A landscape with many valleys, sampled at points; each row gives a point and its height.
A ball rolls from a point to the lowest of its 2 nearest points, and stops where none of them is lower. Distance is the straight distance between rows; heights are no part of it.
(20) (h 2.87): [ 74 180 122  90 127 132 127 104 144 146 173  97 165 184 109 162 121 156
  93 137 128 119 175 118 112]
(1099) (h 2.53): [151 128 121 128 193 127 157 110 150 128 117  97 166 178  88 158 106 126
 118 103 141 119 155 106  87]
(998) (h 2.44): [127 168 139  94 158 116 130 126 120 136 129 129  99 192 104 130 131 152
  62  89 128 140 118 134 135]
(201) (h 3.26): [115 122 137 131 154 158  95 154 176 105 119 156  95 128 142 119  90 141
  93 117 110 138 106 133 135]
(561) (h 2.65): [112 137 180 102 134 161 105  98 144 119  67 160 149 112 151 133  99 169
 116 109 127 149 124 116 151]
(789) (h 4.64): [132 123 138 125  84 100 135  96 110 120 138 104 117 129 169  84 174  54
 147 117 129 159 123 170 157]
(593) (h 4.05): [174  98 119 144 154 182 139 148 148  99 124 149 137  88 121 139 110 170
 136 129 158 154  67 137 124]
(275) (h 2.96): [115  96 109 134 167 181 121 176 191 105 110 123 114 113 120 133  92 143
  94 114 115 108 120 116 126]
(360) (h 6.07): [ 97 152 146  89  64 111 145 148  99 150 177 166 113  98  96 119 128 190
 125 197 164 116 134 179 116]
(644) (h 6.44): [ 97 138 133 120  81  63 142  92  97 138 182 143 147 100 108 113 118 137
 177 138 161 110 135 151 128]
(1072) (h 1.36): [114 135 148 128 143  72 146  79 133 146 185  94 178 154 136 110 122 130
 108 107 135 116 147 122 114]
(240) (h 1.89): [ 90 183 122  94  79 144  96 141 109 125 130 134  78 146 165 115 133 134
  93 125 120 128 151 140 157]
(756) (h 5.18): [189  90 130 156 162  70 149 123  75 124  99 113  85 131  97 160 142 102
 135 115 126 121  83  83 118]
(340) (h 5.38): [101 103  95 139  50 145 137 149 109 112 110  73 135  84 150  69 169  74
 184 115 128 136 120 148 138]
(58) (h 5.10): [145 145 113 124  67  80 158  95  86 150 145  74 128 125 161  97 199  71
 139 121 144 137 161 147 146]
(333) (h 2.68): [100 134 138 146  96  85 110 162 128 139 204 103  99 130 147  72 118 149
  91 124 131 144 112 149 108]
(942) (h 4.16): [128 202  97  74 159 164 178 131 152 144 115 123 144 181 105 190 136 163
  98 156 137 103 180 139  98]
(10) (h 3.23): [120 115 174 155 187  43 132 119 127 151 139 127 162 171 152 136 147  94
 106 106  69 155 159 118 118]
(395) (h 3.14): [150  86 112 117 159 180 144 108 161 108  86 136 208 109 123 157 105 104
 152 124 128 107 139 116 158]
(323) (h 6.76): [100 141 146 114 117 115 126  99 131 115 174 184 135 109 118 127 103 153
 166 154 150 148 135 155 152]
(924) (h 5.94): [128 149 126 100 113  97 186  64 105 111 157 113 177 147 130 155 171  97
 142 148 142 128 169 146 121]
(207) (h 3.81): [172 104 156 140 168 101 132  71 125 130  87 139 107 139 170 157 143  99
 138 106  93 159 105 120 143]
(426) (h 4.51): [163 139  62 124 128 252 137 179 148 119  98 155 100 111  94 151 138 170
 116 161 143 103  88 132 116]
(741) (h 2.11): [ 76 162 141 116 107  89 129  85 128 163 175  86 178 149 115 138 120 146
 129 122 144  91 174 108 110]
(1004) (h 1.42): [122 119 166 119 134  90  94 113 122 117 164 154 134 131 149 101 125 149
 103  97 129 150 114 131 147]
(328) (h 1.45): [ 85  65 101 161  67 152  98 181 152 172 137  81 163 110 120  83 113 122
 141 111 109  73 111 130 109]
(183) (h 3.24): [127 125 106 134 172  75 170 121 116 102 122  92 152 189 135 144 209  60
 110  97  72 160 156 128 134]
(349) (h 7.57): [168 119 152 170  95 129 113 107  89 131 113 129  80 127 100 130 116 109
 203 138 196  89  96  79 110]
(957) (h 1.37): [ 92  98 161 121  78 144  85 122 157 135 112 129 151 111 154  77 126 137
 147  82 119  99 131 116 134]
(199) (h 4.94): [189  87 133 170 137 122 133 140  86 100  84 129  82  86 119 137 130 105
 161 121 130 126  79  84 111]
(156) (h 6.95): [ 86 148 151 110  94  90 107 116 134 163 132 137 121  97 158  87  81 137
 145 168 144 119 181 131 140]
(1040) (h 2.58): [ 75 174 130  96  58 154  94 152 134 115 154 147 107 125 126 103 123 158
 125 123 143 121 127 142 145]
(444) (h 5.70): [171 144 109 147 171 125 135 112 117 154 139 106  79 144  89 182 112 160
  85 144 144 104 117  89  93]
(264) (h 5.15): [110 144  98  75  90 208 120 160 161 105 142 154 146 115 144 105 132 166
 102 186 121 123 133 159 131]
(1021) (h 2.42): [108  89 135 133 135 166 146 126 177 100 103 111 190 117 171  85 163  69
 150 113 115 104 159 135 150]
(1068) (h 3.41): [152 124 179 136 170 103 118  93 143 146  92 156 113 159 153 154 109 128
 106 112 111 137 112 120 131]
(776) (h 1.43): [103  53 119 171  71 131 119 165 134 137 118 105 194 103 149  79 180  61
 160 101  89  99 139 130 121]
(997) (h 6.52): [151 168 162 106 151 104 157  83 112 129 134 173 182 163  82 186 113 144
 118 190 139 131 145 158 103]
(193) (h 3.79): [117 117 174 154 138  55 104 159 130 150 152 166 143 150 148  97 146  99
 132 114  48 158 143 122 143]
(803) (h 4.49): [156  60 119 160 153 140 132 136 136  76 110 151 127  99 159 125 169  83
 131 114  78 158  80 126 132]
(738) (h 5.65): [101 188 123  77 108 132 159 156  98 133 184 165 107 123  99 136 145 182
 105 195 148 121 146 172 138]
(1093) (h 3.92): [115 117 149 154 162  56  99 178 131 106 145 177 125 132 141 110 130 116
 116  99  61 179 121 125 127]
(495) (h 6.23): [135 149 134 104 134 104 191  71 117 106 160 143 211 147  91 164 137 109
 151 179 146 120 167 158  98]
(701) (h 1.64): [104 185  87  73  76 101 139 149 106 189 175 106 109 160  81 127 129 152
 133 154 167  78 153 154 122]
(1112) (h 2.92): [178 146 112 133 195 125 167  91 115 125 138  97 169 149  84 164  94 132
 116 131 170 124 127 130  90]
(1050) (h 2.66): [113  79 122 143 151 158 129 168 189  97 135 123 182 126 125 111 111 133
  86 103 105  99 118 118 126]
(1051) (h 5.43): [ 95 120 106  99  99 207  94 170 167 103 153 124 166 103 141  90 123 165
 101 143 118 132 127 130 142]
(1118) (h 1.99): [ 94 119 143 113  50 160  95 130 144 131 134 140 136  91 135  89 114 168
 148 121 148  98 104 132 116]
(665) (h 2.02): [ 78  98 155 126 134 155  70 156 171 142 102 145 161 122 152  89 135 132
 127 103  80 138 144 103 141]
(1084) (h 7.35): [ 87 175 133  75 128 114 124 117 124 146 138 143 120 113 146 106  93 156
 104 179 141 149 189 142 143]
(532) (h 6.40): [150 182 140 106 169 134 142  90 119 158 112 162 139 148  90 186  80 155
 113 199 151 128 137 148 111]
(640) (h 5.59): [132 156 126  98  84  96 181  73 109 126 134  88 166 156 141 124 197  75
 125 122 160 124 188 152 144]
(615) (h 1.53): [158 143 137 130 137 162  92 134 111 127  59 155  76 136 108 170  86 155
 135 108 171 135 122  86 128]
(457) (h 5.00): [120 116 128 126  91 121 132 158 111 101  99  89 127 116 172  55 191  59
 154 120  96 157 136 157 152]
(536) (h 2.45): [107 132 131 141  87  79  67 158 103 193 178 110  99 140 140  80 135 135
  94 110 110 131 120 127 103]
(936) (h 1.44): [123  96 127 164 102  53 144 122 100 156 195  71 120 111 155  79 160 105
 144 110 141 128 124 144 114]
(317) (h 1.14): [112 199 105  97 131 160 131 164 127  89 139 142  65 146 154 132 115 130
  80 132 138 149 143 153 147]
(666) (h 5.16): [146 196  87  87 141 152 187 134 101 126 167 159  84 147 126 163 148 160
  86 178 152 134 140 168 137]
(982) (h 2.05): [132 162 143 107 151 163  98 101 122 130  66 155  81 146 130 156 102 178
 104 114 146 156 117 107 153]
(660) (h 0.86): [102  69 106 183  89 150  98 181 121 162 122  78 184  93 127  80 134  91
 172  90  94  89 130 121 109]
(419) (h 4.29): [158 110  79 141 149 210 125 171 148 114 110 134 113  94  81 150 114 186
 128 143 165 120  87 125 121]
(612) (h 2.81): [128  91 133 129 122 170 179 107 177  91 119 132 212  97 133 111 121  96
 149 129 136  94 131 159 139]
(475) (h 3.97): [161 109  67 149 163 105 153 124 113  94 114 120  72 126 154 151 182  74
 132 124 102 172 117 128 164]
(187) (h 1.96): [124 175 143 106 146 124 111 113 115 114 157 142 126 154 117 123 123 173
  83 108 161 142 101 138 143]
(19) (h 4.81): [135 162  85  95 119 235 123 151 159 104 105 153 107 127 122 140 130 162
 115 160 108 124 131 137 143]
(981) (h 4.70): [132 204 114  84 148 156 180 109 132 148 141 147 101 182 118 176 147 144
  82 179 137 107 159 163 135]
(229) (h 2.03): [127 137 155 109 160 105 147  76 141 129 134 105 187 185 125 157 108 124
 121  94 132 134 162 122 114]
(748) (h 3.57): [132  92 138 154 156 113  97 172 170  96 119 178 113 124 114 124 119 132
 106  92  89 148  86 129 129]
(1086) (h 2.74): [138 104 147 149 175  67 153 106 112 129 110 101 158 172 153 167 150  71
 113  97  98 167 171 115 121]
(34) (h 1.00): [159 172 116 137 130 184 106 166 114 119  78 144  37 132  91 154 106 141
 108 134 178 131 118 118 118]
(716) (h 3.50): [173 120 137 147 176  98 163 103 106 101 168 133 139 125 128 134 110 125
 125 121 154 172  91 178 128]
(247) (h 3.19): [129  94 136 128 149 191 106 113 173 130  59 134 192 110 146 138  93 149
 122 118 116 137 140 102 137]
(73) (h 8.18): [149 113 130 123 108 148  89 189 134 147  60 126  36 154 107 151 120 131
 130 135  96 102  92  82 116]
(819) (h 6.98): [129 153 137 125 157 131 131 105 130 107 147 207 115 106 101 168 103 172
 155 157 158 129 131 142 147]
(416) (h 2.04): [100  90 137 169  93  73 134 159 117 148 181 100 110 102 156  91 130 139
 149  97 153 130  85 160 115]
(43) (h 7.32): [ 88 117 148 121 111 144 103 119 167 126 135 142 172  72 161  98  89 122
 157 162 126 126 181 129 125]
(92) (h 3.80): [151 109 138 145 161 139 139 128 140  95 164 142 131  99 142 122 102 162
 124 141 157 178  77 155 134]
(778) (h 0.46): [151 185  88 120 147 171 119 154 115 111 104 146  46 138 127 171 113 139
  91 142 149 123 155 123 128]
(845) (h 3.40): [150  87  99 150 166 182 160 115 154  82  89 132 149  94 113 153 123 101
 170 119 127 124 114 110 142]
(806) (h 0.62): [118 113 133 150 136  59 170  97 116 142 189  82 168 152 148  97 166  91
 127  98 125 131 155 135 131]
(348) (h 7.76): [141  91 171 155  94 146  94 135 124 139 102 125  88 122 126 130 117 126
 182 135 166  93 105  59 120]
(673) (h 7.40): [157 144 139 154 123 143 124  89  80 142 123 145 100 116  81 167  97 127
 206 157 183 102  96  92 116]
(963) (h 2.35): [ 91  80 134 149 115 138 132 168 170  98 160  94 210 100 135  88 129 131
 108  92  96 107 114 130 120]
(800) (h 6.13): [167 194 132 139 156 144 130 104 108 166  97 158  89 134  85 188  91 167
 140 179 162 110 127 131 120]
(477) (h 2.93): [133 152 157 119 176  99 104 133 139 158 120 136 107 202 119 155 108 138
  79  94  91 147 108 113 132]
(249) (h 4.25): [142  86  93 147 150 126 157 138 138  86 111 137 103  98 155 102 187  77
 144 120  85 178 115 137 175]
(712) (h 8.35): [151 125 105 104 125 180 101 207 133 117  60 145  58 148 113 148 137 135
 107 110  95 123  91  83 128]
(136) (h 6.53): [ 73 149 125 131  73 118  71 123  99 179 139 117 113  79 141  77  98 150
 173 151 133 124 154 123 131]
(848) (h 5.74): [104  91 117 164  71 136 118 128 105 130 154 103 145  67 156  77 126  98
 210 120 142 128 123 152 126]
(703) (h 4.71): [187  52 140 154 164 116 127 159 118 100  72 146 114  98 124 137 138 115
 144 111  84 145  77 106 139]
(694) (h 1.59): [125 147  94 146  96  90  72 135 107 213 147  90  93 128 114  98 101 140
 130 118 133 112 133 133  97]
(670) (h 6.08): [ 99 119 107 147  75  91 110 111  83 156 150 110 126  61 127 102 109 125
 195 123 153 121 122 143 126]
(282) (h 7.98): [142 117 163 146 106 139  89 153 110 150  97 108  47 149 110 140 115 152
 141 145 124  98  90  60 127]
(577) (h 1.91): [ 97  57 152 153 126 125 119 180 147 107 120 120 208 106 149  74 167  87
 125 105  60 120 133 116 121]
(567) (h 0.71): [110  99 170 131 103 100 115 119 137 131 139 131 142 102 172  66 143 123
 151 102 105 125 121 127 139]
(101) (h 7.18): [147 133 112 156 159 133 126  93 127 112 124 169  93  89 128 172  90 139
 176 144 163 114 106 105 134]
(208) (h 4.22): [144 125 154 131 125 103 148  78 119 107  97 122 124 132 178 129 167  71
 122 128 110 163 132 139 151]
(52) (h 3.59): [155  67 142 133 150 169 116 140 149 128  38 126 143 116 132 158  96 136
 141 106 111 113 109  80 120]
(474) (h 3.63): [152 130  84 131 178  75 164 116 119 110 114  97  92 160 124 159 215  71
  96 125  87 168 141 126 157]
(17) (h 0.54): [123 166  98 108  76  86 113 119  97 208 148 110 105 126  93 131 100 143
 138 145 151  93 153 142  99]
(899) (h 3.25): [184 130 112 142 187 101 175  87 104  96 141 114 133 147 105 156 126 100
 133 123 150 141 108 149 129]
(540) (h 5.42): [160 121 128 159 165  90 126 126  88 119 139 114  95 133 102 162 119 141
  93 125 133 133  91  87 106]
(749) (h 3.60): [103 184 103  71 139 192 140 126 167 140 125  94 170 182 118 178 138 159
  89 145 116 128 194 113  96]

Call two points neighbours if one is among the 2 nearest of the other. Go from one point of each pair to the other, from neighbour to neighbour, staying as low as possible. Name the highest point that can't be avoided.
(1086) and (567) | (1093)
(778) and (567) | (1040)
(17) and (806) | (333)

Where does a ball stop that starts at each point below?
(264) | (806)
(1093) | (660)
(360) | (806)
